Points on a hilly landscape, in no order, each with its height.
A ball rolls from a point to whichever of its 2 nearest points has the largest drop for the distance, and stops where none of them is lower. Distance is the straight distance between rows; heights are no part of it.
rifeg h=362: [ -9   6   4  -6  -7 -18  12  23 -17  -7  31  22  -2  31  11  14 -23   8
   7  -4  19  -2   1 -33]
kose h=492: [  4  -4  -7 -17  -1  15   1   7  10  21  -9 -19   4 -15 -11 -17   7   9
   5   3 -18  15 -10   2]
seful h=256: [ -1   3  27   4  -2   1   6  -5  10  10   6  21  11  11  14  -9  27   0
   9 -20  16  -9 -16  -1]
valu h=828: [ -9  -1 -16 -12 -10  -2 -11  25   7  -5   5 -13   0  -7 -20  -7 -27  15
   1   0 -10  16  15 -25]
Zos h=438: [-10  13 -14  27   1  11 -17 -30  -1   3  -9 -10 -21 -21 -15  13 -22 -12
 -21  18   9   2  12  18]
kipat h=295: [ -7 -13  -1  11  -4   3 -13   4   6 -13 -18  -4   2  -5 -21 -11   8  -7
   3  -6  -5  -6   5  16]
Sotu h=716: [  4   3 -12 -21 -16   9   8   4  19  21   0   3 -10   2  -6 -10  -3  22
  -3  18 -13  32  -3 -13]
mela h=427: [-16  -1   2  10  22  22 -12 -28 -10   0 -16 -22 -10 -14 -20  -4 -17 -22
 -18   1 -12  -8  -2  28]
los h=528: [ 13  -1 -11  -4   1   8   3  -9  15  19  -6 -10 -10  -7  -4  -5   5   8
   5  16 -19  15  -7  11]
Leti h=388: [ 12   0  -6 -15 -14  -1  22  25  11   4   1 -24  17  -8   3   0  22   2
  15   3  -2  23 -14  -7]
kelut h=676: [-16   6  -6 -30  -8  -3  15  37 -13   6  23  -5   3  10  -2  -9 -35  15
   5 -12   4  23   1 -41]
lebu h=734: [-23 -13  -8 -10   4  -2 -28  28  -2  -6  -6   0   9 -22 -24 -11 -31   8
  -5 -17 -10   6   2 -24]
Beno h=732: [  4  -7  18   2  16  -2   2 -17  -3 -15 -13   4  10   5  31  -7  36 -12
   5 -20  -2 -26   3  23]
Sovi h=630: [-10   0  -3   9  -5  14 -24  -6   3  25  -4  20 -17 -18 -16  -8 -29  10
 -13   9   4  -4   5 -11]
Fula h=727: [  0  15  -3 -27 -12 -10  36  29  -8   9  27 -11   3  24  11   0 -12   5
  12  -7  27  25  -6 -28]
fiz h=500: [-14   1  -5  16  20   6 -21 -28 -13 -14 -17 -14  -1  -5 -13  10 -19 -22
 -14   2 -12 -20   7  26]
lokat h=623: [-22  -7  -7   0   7   4 -36   6  -3  -6 -15  -5  -3 -32 -29 -10 -34   2
 -10  -8 -11   0   6 -10]
kibug h=456: [ 14   7   7 -10  -9 -10  22  14   7   6  16  -6  12  11  15   4  17   9
   9   2   8  10 -13 -11]
Baf h=649: [ 16  -3  -3 -11   3   8  12  -7   7   8 -10 -10   6  -9  12  -8  31  -7
  10   6 -17   6 -18  21]
tufu h=268: [-25  -2  15   3   3  -4 -10  22  -9  -1  -5   7  19  -5 -14  -5  -7   1
   5 -22  -2 -12  -8 -13]
lipa h=585: [-17  -8   5   6  23   2 -12 -17 -20 -21 -27 -12   9   1 -12   0  -3 -17
  -4  -9 -16 -28   4  25]
rolen h=503: [ 20  11  10  -4  -3 -17  23   9  -4 -12  20 -11  18  11  33   8  22  -1
  10  -7  15   6 -14  -9]
sabe h=595: [ 17   0  -2  -3  -1 -18   9   2  -7 -13  32   5  -1  27  25  17  -4  14
   6  12   1   1  -1 -16]
gab h=424: [-11  -7  15 -12   0  10   5  18  -8   8 -11 -16  26 -25  -9 -21  22  -4
   7 -19   4   1 -18   1]
kimon h=566: [ -9  -5  -3  -1 -14 -16   0  30   0 -11  14   7   2  10 -10   6 -18   8
   7  -6   8   1   7 -19]
ved h=642: [ -5   6  -6 -20 -14  -3  17  34   2   6  14 -12   5   2  -6 -13 -16  17
   4 -10   8  29   0 -34]
firuk h=696: [ -3  -5  10   5  20  -3  -1 -17  -4 -21 -17   2   5   5   6  -4  19 -13
   1 -12  -8 -30  12  31]
folo h=601: [ 10   7  18   0  10  -6   8  -5  -6  -7   1  -4  23  -2  34   0  39  -9
   9 -16  11  -9 -14   9]
Nizu h=550: [ 17   4   6  -4   5 -19   7   6  -6 -15  20  -4  15  22  20  10   8   5
  10   0  -4  -5  -7 -13]
guzig h=621: [  3   5  -8  19  13  -7 -16 -31  -8 -25  -3 -16  -2   5   9  23  -7 -14
 -11  13 -15 -19  14  20]
tun h=553: [ 15   1   5  14   6  -2 -11 -29   7  -5   7  22 -13   9  28   4  13   6
  -4  16  -8 -13   8  14]
Pefef h=731: [  4  -2  -4   7   1 -18 -13   5  -8 -20   6  -8   1   9  -7  18 -17  -3
   4  13 -11  -8   5  -6]
lilo h=650: [ 14   7  -9  11 -10 -11  -8 -15   0  -5  13  17 -17   9   4  20 -14  11
  -8  26   3  -4  16  -4]
sak h=311: [  6 -14  -2  12   7  25  -3 -22  17  14 -22  13 -24  -3  -8 -14  20 -13
  -3   1  -4  -4   1  33]
pefol h=296: [ -3  11  11 -11  -5 -12  15  17  -5   4  27  14   8  24  11   5  -8  10
   8  -7  18   4  -8 -24]
rimo h=646: [-13  -8   6   8  13 -10 -11  -5 -12 -17 -14   3  12   6  -8   3   2 -13
   3  -5 -10 -28   7  13]
Sukig h=705: [ 24   3 -19   3 -17  -1   6 -14  15   8  15  12 -22  12   3  11 -13  18
  -3  34  -4  21   6  -7]
mege h=504: [ 15  14   6 -15 -10  -9  35   9  16  16  16   3  11   7  23  -1  21   3
   8  -3  22  24 -23 -17]
milap h=671: [-12   6 -15  13 -10   5 -27  -7  -5  13  -5  11 -19 -33 -23   9 -37   5
 -21  10   6   3  13 -10]
bas h=680: [  2  -1  -9 -21 -13   3  14  22  15  17   4 -11  -2  -1  -7 -16  -7  20
   3   5  -6  31  -2 -25]
zeval h=800: [-14  -6  -4 -12  -4  -5 -11  31   2  -1   2 -12  11  -6 -16 -14 -14  10
   6 -11  -9  11  -1 -22]
deti h=627: [ 17  -2  15 -11  12   7  11  -7  -6   5  -4  -3  19  -5  21  -2  35  -6
   8  -3 -10  -9 -18  17]
Bazaz h=645: [ 12   2  -9   1 -12 -12   0   7   1  -9  20  10  -8  18   1  16 -11  13
  -1  16   1   3   8 -15]
Vebut h=375: [  7 -10   3  22   7  15  -2 -30  16  -6 -22  20 -24   3   3  -8  25 -15
 -11  -1   2 -15  16  32]
Bibep h=255: [  2  14  24 -12   9  -8  19  11 -12  11   5 -11  33 -10   9   1  12  -8
   6 -16  24  -7 -25 -17]
Vized h=328: [  4   4  15   8  -4 -15   0   1   7   0  12  20  12  18  12   1  12   5
   9  -8  11  -6  -6  -9]
bubu h=541: [ 17  13  18  -9  -7  -2  31   0  12  22   6   4  20  -6  29  -2  33  -4
   5 -10  27  15 -28 -11]
nakam h=455: [ -6   4 -17  11   2  13 -20 -16   0   8  -6 -13 -14 -16 -17   5 -23  -2
 -14  13  -9   7   9   7]
dabu h=223: [ -8  11  16 -18  -1  -3  20  22  -8  15  17   6  16   5   6   0  -9  10
   5 -12  14   6 -17 -30]
guzuv h=405: [  9   3   9  10  -5 -11   0  -3   9  -6  24  33  -2  23  26   6  11  14
   4   0  17  -6   1 -13]
Ziro h=322: [ 18  -2  -4  -9  -8  -5  19  23  -3 -13  -3 -35  23  -8   4   3  28  -5
  16  -2  -2  10 -10   0]
Zusod h=493: [-24 -11  -1   8 -14 -17 -18  30  -3 -22  -1  10   2  -4 -21   8 -23   1
   3 -10   1  -5  14 -17]
Pon h=402: [-15 -12  -1  13  -6  -5 -19  15   0 -14  -7   7   2   3 -20   4  -8  -3
   4  -6  -4  -9  12  -2]
sudiv h=607: [  2  -1  -4  -8 -11  -9  10  30   4   0  15  -8   2  14  -5   1  -8  13
   5  -3   5  15  -5 -21]
tok h=174: [ -4   3  21  -2   5  -6   9  10   0  10   5   3  25  -3   8  -4  18  -6
   5 -24  19  -4 -16  -7]
Fiv h=367: [-20   7  -3  20  21  28 -19 -33 -11  16 -11  -4 -15 -24 -16  -2 -24 -16
 -25   4   2  -3   1  22]
goti h=513: [-25   1 -10   8  14  16 -31 -12 -10  10 -17  -8 -13 -31 -24 -11 -34  -6
 -17  -4  -4  -2   4   4]
teto h=489: [ 20   0   8  14  -3 -11 -10 -18   8 -10  16  32 -12  18  28   8  12  12
  -1  13   6 -14   6  -1]
gado h=372: [  7 -13  -6  11  13   9   4 -24  13 -14 -23   2 -16   4  13  -6  32 -17
  -5  -1  -8 -14  15  44]
vima h=259: [  3 -16   7  10   4  18   1  -8  12   3 -23  11 -11   2  -4 -21  35 -11
   4 -11  -4  -8   2  32]
Golun h=385: [ -4  -6 -10   4   3   5 -16  -7   4  -2  -9 -11  -4 -10 -23  -4 -10  -3
   1   4 -12   0   5  12]
figog h=735: [-13 -18   8   5  25   9   6 -20 -16 -24 -32  -1  -3   5   0 -12  21 -23
  -8 -20  -4 -32  13  35]
zud h=192: [ -5 -18   5   4   1  17  -1  -3   5  -1 -28  -7   0  -6 -19 -25  24  -9
   7 -13  -6  -4   0  29]
naki h=787: [ -2  -4 -18  -7 -17   1 -11  17  13  11   5   4 -14  -9 -16  -3 -23  21
  -6  10  -2  21  11 -17]
pime h=670: [ 14 -11  -6 -11   8  19  12  -4   8  14 -23 -21  -6 -19  -8 -12  24 -12
   9   3 -19   9 -13  32]
Fovev h=745: [  9  16  -2 -26 -12  -3  44  27  -6  17  21 -23  14   7  14  -1  -1  -2
   6  -8  28  30 -14 -28]
Buveb h=495: [ -5  18 -17  30   5  15 -13 -39   0  -6  -9  -9 -24 -11   0  20  -2 -22
 -22  16   8   4  13  28]
Kuneb h=605: [ 10   6  -4  16  -1   0 -15 -22   4   6   4  10 -15   4   5  13  -5   2
  -8  19  -5 -13   8   7]
gen h=254: [ 11  -3  -9  11   5  -4  -2 -26  14 -16 -14  -5 -10   8  10   2  25 -10
   4   7 -12  -5  13  31]
ber h=703: [-11   5   0 -19  -6 -15  23  37 -16  -4  28  -8   5  17   4   2 -25   5
  11 -13  15  16  -1 -35]
romo h=551: [  2  10 -11  21  17   7 -13 -42   0 -14 -10 -10 -17  -2   6  13  -5 -17
 -16  12  -2 -11  14  31]
fav h=494: [ -7   1  -9  -8 -22  -7  -1  18 -19   4  20  37 -21   9  -1  20 -42  15
  -6  16  13   3  18 -35]
gupo h=546: [  5   4  -9  -5 -18   1  -2   7  -8  13  16  26 -20   4  -7  11 -31  20
 -11  21   6   6  13 -29]
vebi h=368: [-17  -5  21  -5   3  -2  -3  23 -11  -7 -13 -12  27  -8 -19 -10  10  -2
   9 -20  -2  -9 -18   1]
piv h=751: [ 11   2 -23   4 -18   2  -9  -5  17  10   4   4 -19  -3 -14   2 -21  13
  -7  25  -7  15  10  -9]
duz h=428: [-15   2  -1 -13 -13  -8  10  29 -20   7  28  29  -8  15   2   9 -37  15
  -2  -1  14   3   6 -36]
gaku h=213: [  9  -3   0   1  -4  -6   7   7  -3 -16 -10 -24  24   0   2   4  26 -10
  11  -3 -10  -5  -3  11]
lazi h=430: [-22   5  -7  25   8  25 -27 -19 -12  11 -14  -1 -26 -38 -24  -3 -27 -16
 -28  -3  11  -2  11  11]
zupo h=572: [ 20   7  18 -10   3  -3  19  -5   4  11  10   6  20   0  42   1  33   1
   9  -8   9  -2 -20  -1]
tifir h=767: [-12 -16   4   9  22  18   2 -24 -10 -11 -31 -10 -10   2 -17 -11   5 -26
 -14  -9  -9 -23  14  44]
lun h=37: [ 12  -4   0   3   4  -6   0  -7   6 -12  -9 -12   5   5   1   6  21  -5
   8   6 -16  -3   1  16]
losaz h=459: [  2 -11   7 -12   0  15   2  10   4  13 -15 -16  13 -20 -16 -22  23   0
  11  -9 -13  11 -13  11]
bazik h=689: [ -4   3  -4   6  15 -13 -13 -14 -13 -23  -2 -10   6   9   0  23 -16  -7
   2  10 -19 -23   7   3]
mek h=573: [ 23   1 -14  -4  -4   4   5 -26  14  12   2  -2 -11   4  11   5   6   4
   3  26 -16   8  -7  15]
Gino h=114: [-20   4  19 -13   9  -4   4  22 -11  16   7   2  21  -1  -6  -7 -11   7
   3 -17   4   0 -15 -26]
Dedo h=639: [ 25   2 -16   6 -10  -5  -1 -21  22   0   8   9 -18  13  14  15   7  10
   0  27  -8   8   5   6]
lif h=758: [  2 -10  12  11   7   0   0 -20   7 -13 -13  22  -5  11  23  -9  37  -7
   0 -16   6 -24   5  25]
Mifik h=587: [ -2   7  -2  -2  -9   1 -10  -3   1  17   4  26 -12   0  -7   3 -20  19
  -5  14   2  -1   6 -18]

Two balls start at each pair of points below. Name the first point that both come to, or write never.
piv and Mifik: Gino
gupo and valu: Gino
zeval and naki: never

Call two points neighbours if one is among the 2 nearest of the other. Go from one point of each pair to the other, from neighbour to neighbour, staying as low as possible. Name the highest point that can't be avoided.
kibug and firuk: valu
tok and kibug: lilo
Zos and lun: nakam
lun and zud: Vebut
Gino and tok: Bibep
